Points, in no order, along strands that fork, close into loops and pass close to each other.
Two points are linked if the straight distance between their rows is under 57.1. Some points are linked to none.
(108): [  7  -2 -20   3 -31 -10  18 -17 -45 -20   0  41 -10  56 -24  26   4   0
  38 -18 -19  -9 -20  29   4]
(409): [ -9 -24  -5 -15 -15  -7 -25   9  -3  16   1  -5  20  16  -6  21 -14  -7
   5  12  25   7  -6  -2  -1]
(259): [-11  21  13 -34   5 -41   3 -17   3  25  -9 -23   0  10 -46 -13  16  -2
 -11   8   2 -11   2 -85   2]
(722): [  5   9  32  18  12   4  21  39  33 -28 -16  15 -12  -3  16 -10  41  23
 -46   2 -50  20  50 -28  20]
(735): [ -8 -16  19  23   3 -18  -7  11   8 -10   5  -7   8  -3   2  13   8   0
 -19   6  -1  25  23 -33   6]
(184): [ 27 -22   9   0  27   5  -3  12   5  -1  12 -21  -4 -59   8  -5  -7   2
  -5 -12   5  17  -6   2   1]
(592): [ 17 -31  -1  25   9  17   3   4   5   0   5  -8  -6 -36  26  -3 -26   4
  -1  -8   0   4  -5  38   1]
(235): [-11   3 -23 -48 -14   9 -48  10  20  28   8 -17  35  16 -16 -11 -24 -21
  11  -4  44 -14  -7   0 -23]
(226): [ 26 -22   7  13  14   4  32  -1   5  -1   8 -31 -34 -46  42  -3  10  10
  -4   4   6 -10 -15  26   5]
(347): [ -5  34  22  42   1  13  52 -29 -16 -34   6   9 -35 -17  59 -23  31   2
   0   8 -36 -23   5  24  13]
(658): [ -7   3  16  57   3  16  24 -29 -16 -14  -1  13 -15 -14  43  -2  -7   1
   3   8 -21   0  -5  39   4]
(405): [ 22   9  23  -3  38  -3  23  32  23 -22   9 -25 -32 -52   7 -10  40  17
 -28  -7 -10  14  20 -35   7]
(428): [-17 -25 -29  12 -10  33 -22   6   9   9   0   8  18  15  14   9 -34  -9
   5   8  21   1  -1  55 -17]
(111): [ 22  -4  14 -12  39  -4  21  17  13  -5   8 -48 -34 -69  16   0  29  11
 -14   7  14   6  -9 -17   2]
(224): [ -8 -13  -3  16 -15 -18   9  -7 -24  -9  -2  17 -13  50  -5  34  25  -3
   7  15   1   1 -10   3   5]
(196): [ 19  -4  18  33  19  -6  29  13  11 -26   7 -12 -34 -35  34 -10  23  18
 -20  -5 -16   6  15  -1  11]
(99): [  0  11   7 -32   9  -3 -36 -13  18  28  -2 -16  41 -22 -26   0 -26 -12
  -5   1  22   7  -6 -34   1]
(57): [  6  23  27  39   5   8  32  13  20 -30 -15  23 -26  -6  44 -23  44  19
 -32  10 -54   1  36   5  17]
(447): [ 21   3  22  -2  32  -7  32  27  19 -14   8 -40 -46 -55  28  -5  40  16
 -22   6   1   1  10 -21   4]
(626): [  2  46   2 -28  29 -53  10 -33  14  44 -29 -18 -26  10 -66 -39  17  11
 -16   1  -7 -20 -19 -85   0]
(682): [ 17 -16 -19  -9 -45 -40   7 -10 -27   0  -3  13  -9  46 -32   1 -21   2
  34 -33 -20 -14  -7  -3   8]
(747): [ -5 -15 -14 -43 -17  -9 -32   9  -1  29   2 -12  23  21 -17   2 -18 -11
  13   0  34  -8 -14  -5  -5]
(298): [ 16 -28 -13   7  11  22 -18  12  10  10   8  -7  10 -38  21 -10 -31  -3
   1 -12   6   7  -4  37  -9]
(101): [ 10  44  20 -15  35 -10   3 -24  34  -3  -4 -23  24 -38 -40  -4   3   1
 -32 -10  -7  16  18 -85   6]
(407): [-51  21  12  46  -8  18  18 -26 -46 -13 -11  26  -5  13  28  14   6  -9
  18  32 -18  -3 -15  46  -8]
(707): [  9   4  -1 -25  16  12 -41   1  22  19   7  -9  44 -36 -12  -9 -31 -16
  -4 -12  19   9  -6 -10  -4]
(837): [-63  26  10  34 -11  20  18 -20 -65 -16 -17  26  -7  18  21  13   8 -13
  25  34 -13  -6 -22  52 -11]
(279): [ -9 -14  16  -3  -3 -21 -17   5   0   5   4  -9  18   1 -14  18   2  -3
 -12  11  14  17   8 -39  10]
(361): [  8   4  33   8  20  -1  16  38  32 -27  -3   2  -9 -17   4 -12  35  21
 -43  -6 -35  24  46 -45  15]
(630): [-10 -20 -54 -32 -24  17 -30  19   4   8  10   1  11  47  -7   1 -24 -12
  18  -6  42 -16  -4  40 -28]
(485): [ -8  15  19  59   4  12  35 -25 -16 -26   2  12 -19 -15  45  -9  12   4
  -1   7 -32  -6   3  25   8]
(100): [ 12 -15  -6 -35 -28 -44  -4  -6 -19  16  -1  -6  -5  29 -34  -9  -9   6
  25 -19   5 -16 -10 -30   5]
(329): [ -7  -4  12 -21   1 -19 -25  -2   2  18   1 -16  27  -5 -22   9  -9  -7
  -6  11  21  12   5 -43   3]
(492): [  1  41  28  33  -3  19  41  -2   7 -31 -17  25 -30  -6  56 -32  48  16
 -28  14 -63  -9  33  11  16]
(606): [ -5 -10 -51 -46 -26   9 -29  17   5  11  18  -6  10  44 -14 -11 -23 -14
  24 -15  45 -24  -2  24 -27]
(181): [ -4   7  31   8  15  -8   5  26  25 -23   0  -7   9 -14  -9  -3  28  12
 -40  -3 -21  24  40 -60   7]
(815): [ -5  28  25 -13  23 -15  -4 -14  24   3   1 -20  25 -24 -36   0   3   0
 -29  -1  -1  18  19 -82   8]
(143): [ 24  41  18 -16  47   1  11  -1  32 -18   7 -21   4 -52 -34  -3  18   7
 -30 -20 -10  18  17 -75   8]
(811): [ -2  30  -7 -58  -2  -7 -37 -16  20  55  -8 -18  35   2 -33 -19 -19 -14
   6   3  33 -22 -22 -29 -11]
(586): [  8  -5  -9 -53 -22 -33 -19  -2  -9  35  -3  -7   2  23 -36 -20 -17  -3
  29 -14  17 -20 -15 -28  -1]
(645): [ 12 -16 -36 -44 -37 -14 -13   8 -12  16   5   5   1  39 -26 -15 -26  -2
  39 -32  13 -21  -7  11  -1]
(736): [-14  -9 -23 -27  -4  21 -49  15  25  14  13 -13  40   2  -6 -11 -34 -18
   5  -8  39  -3   0  16 -26]
(838): [  2 -24 -12  33   0  32   8  -9   0   6   1   6  -1 -20  35  -3 -34   3
   5  -3  -2  -2  -8  61  -6]
(248): [-33   8 -12  21 -13  14  11 -15 -51  -8 -10  34 -14  43   1  31  14  -8
  29  23  -3  -4 -26  53  -8]
(356): [-22 -15 -23  18 -13  25  -2  -5 -18   8  -6  24   3  33   8  27 -13  -2
  17  26   9  -3 -17  58  -7]
(737): [ -9 -19 -29  -1 -22  15  -8   0 -20   9  -2  21   0  43  -1  30 -10  -4
  18  17  17  -4 -16  45  -4]
(97): [-16 -23 -46 -11 -17  28 -25  17   5   7   8   7  13  37   0  12 -24  -9
  14   5  32 -10  -1  53 -25]
(232): [-14 -10   6  51  -2   1   2  -8 -11  -8  -5  13  -1  11  19  23   5   0
  -6  18  -7  16   1  20   3]
(614): [ 14 -21 -38 -33 -40  -9  -6   2 -18   5   4  16  -4  52 -20   4 -24  -3
  37 -24   7 -20  -9  23   1]
(314): [ 13 -11 -19   3 -40 -26  16 -19 -33 -14  -3  32 -10  57 -29  16  -9   2
  38 -27 -21 -13 -11  15   9]
(676): [-34  -5 -18  29  -9  37   4 -14 -18   7 -11  25   6  18  21  15 -24  -4
  15  26   0  -3 -16  69 -17]
(218): [ 23  -4  -5 -24  27  17 -33  10  22  10  13 -12  29 -55  -5 -14 -24  -8
  -1 -21  15   7  -9   4 -11]
(318): [-13  27  18 -25  15 -27  -3 -19  18  16  -7 -23  20  -2 -40  -8  11  -3
 -23  10   7   5  11 -86   1]
(789): [  5  29   1 -39  10   1 -37 -24  30  40 -12 -15  47 -17 -28  -9 -26 -15
  -6  -5  24  -3 -13 -35  -4]
(774): [-11   2 -16  10 -17   3  14 -11 -47 -13  -6  40 -17  50 -12  33  13  -3
  34   6  -5  -8 -27  43   1]
(686): [ -4   9  23  53   7   0  22   7   8 -27  -3  15 -20  -1  36  -6  29  11
 -23   8 -34   6  28   1   9]
(569): [ 38   9   6 -30  47   8 -12  -1  17   3   6 -24   7 -76 -13  -5  -2  -2
  -5 -14  13  12 -19 -17   0]
(171): [-15  -9  -3  30 -10  -4   5  -8 -20  -6  -4  18  -7  40   1  37  13  -3
   2  28  -1   4 -10  19   2]
(563): [ -5  -6  15  51   6  -5  10   2   3 -17   0   7  -8  -2  23   9  12   6
 -16  11 -17  20  16   1   6]
(349): [ -3  42  26  34   0  18  49 -17  -7 -36  -3  15 -34 -14  64 -29  46   9
 -10  10 -48 -23  16  16  14]
(767): [  5 -18 -11  -7 -28 -22   6  -4 -27  -4   4  13  -9  51 -16  27   6  -2
  18   0   5  -6 -13   1   8]
(362): [  7  -7 -45 -54 -33  -6 -21  13  -2  17  13  -3   8  46 -25 -27 -28 -10
  37 -30  31 -28  -7  16 -20]
(796): [ 13 -22  -8 -15 -31 -41   7  -4 -24   0   4   5 -11  47 -25   9   3   1
  20 -16  -2 -14 -10 -16   9]
(359): [-15 -16 -14  35  -5  39   4 -13  -6   3  -3  16   5  -7  32   3 -36  -1
   9   7  -2  -3 -11  68 -14]
(672): [ 30  -4  15  -9  37   1   0   7   5  -5  12 -24  -5 -65  -1  -4   2   4
 -10 -15   4  18  -4 -19   2]
(433): [ 24 -25  10  22  14   4  14   3   2  -4  13 -14 -22 -50  29  -5  -5   7
  -5  -5   2   6  -9  21   7]
(701): [ -6 -24 -13 -10  -1  19 -39  13  15  15   6  -4  31  -9   3   2 -32 -13
  -1  -3  26   9  -1  20 -11]
(822): [ -3 -26  -1   7  -2   4 -25   8   6  11   1  -1  22  -8   6  14 -27  -5
  -1   6  16  17   0  16   0]
(215): [  5 -18 -38 -17 -30   8  -1   2 -23   0   2  26  -3  55 -18  20  -9  -1
  31  -5  11 -14 -19  41   0]
(304): [-36  15  13  55  -4  19  18 -30 -31 -13  -9  23  -4   4  37   9  -1  -6
  10  23 -20   4  -8  43   0]
(245): [ 11  14  37  22   7  10  26  37  31 -27 -27  17 -24  -4  29 -19  48  29
 -46   8 -56  16  48  -7  23]
(700): [  2  20 -12 -62 -11 -18 -27 -10   5  50  -9 -14  12  16 -40 -28 -19 -11
  21  -7  28 -30 -21 -25  -8]
(454): [ -3  -4  27  14  12 -14  -1  15  14 -18   9  -7  12 -14  -7   4  16   4
 -29  -3  -9  27  31 -50   5]
(106): [ 21  25  24 -17  46   3  19  24  27 -25  10 -24 -17 -55 -15  -8  34  15
 -30 -14 -12  20  23 -58   7]

A piece is all that can be reached along the links. How many separate loops has the piece of each point below (a circle has one, a figure eight two, a Y none), and how many tips (points with one link)?
(99): loops 1, tips 3
(111): loops 0, tips 2
(298): loops 0, tips 4
(409): loops 1, tips 0

Name the points in between on the shortest way along the links from the first point to the second, in order.
(279) / (492): (735), (454), (181), (361), (722), (245), (57)
(215) / (359): (737), (356), (676)
(171) / (248): (224), (767), (796), (682), (314), (108), (774)
(606) / (737): (362), (645), (614), (215)
(298) / (569): (592), (433), (184), (672)
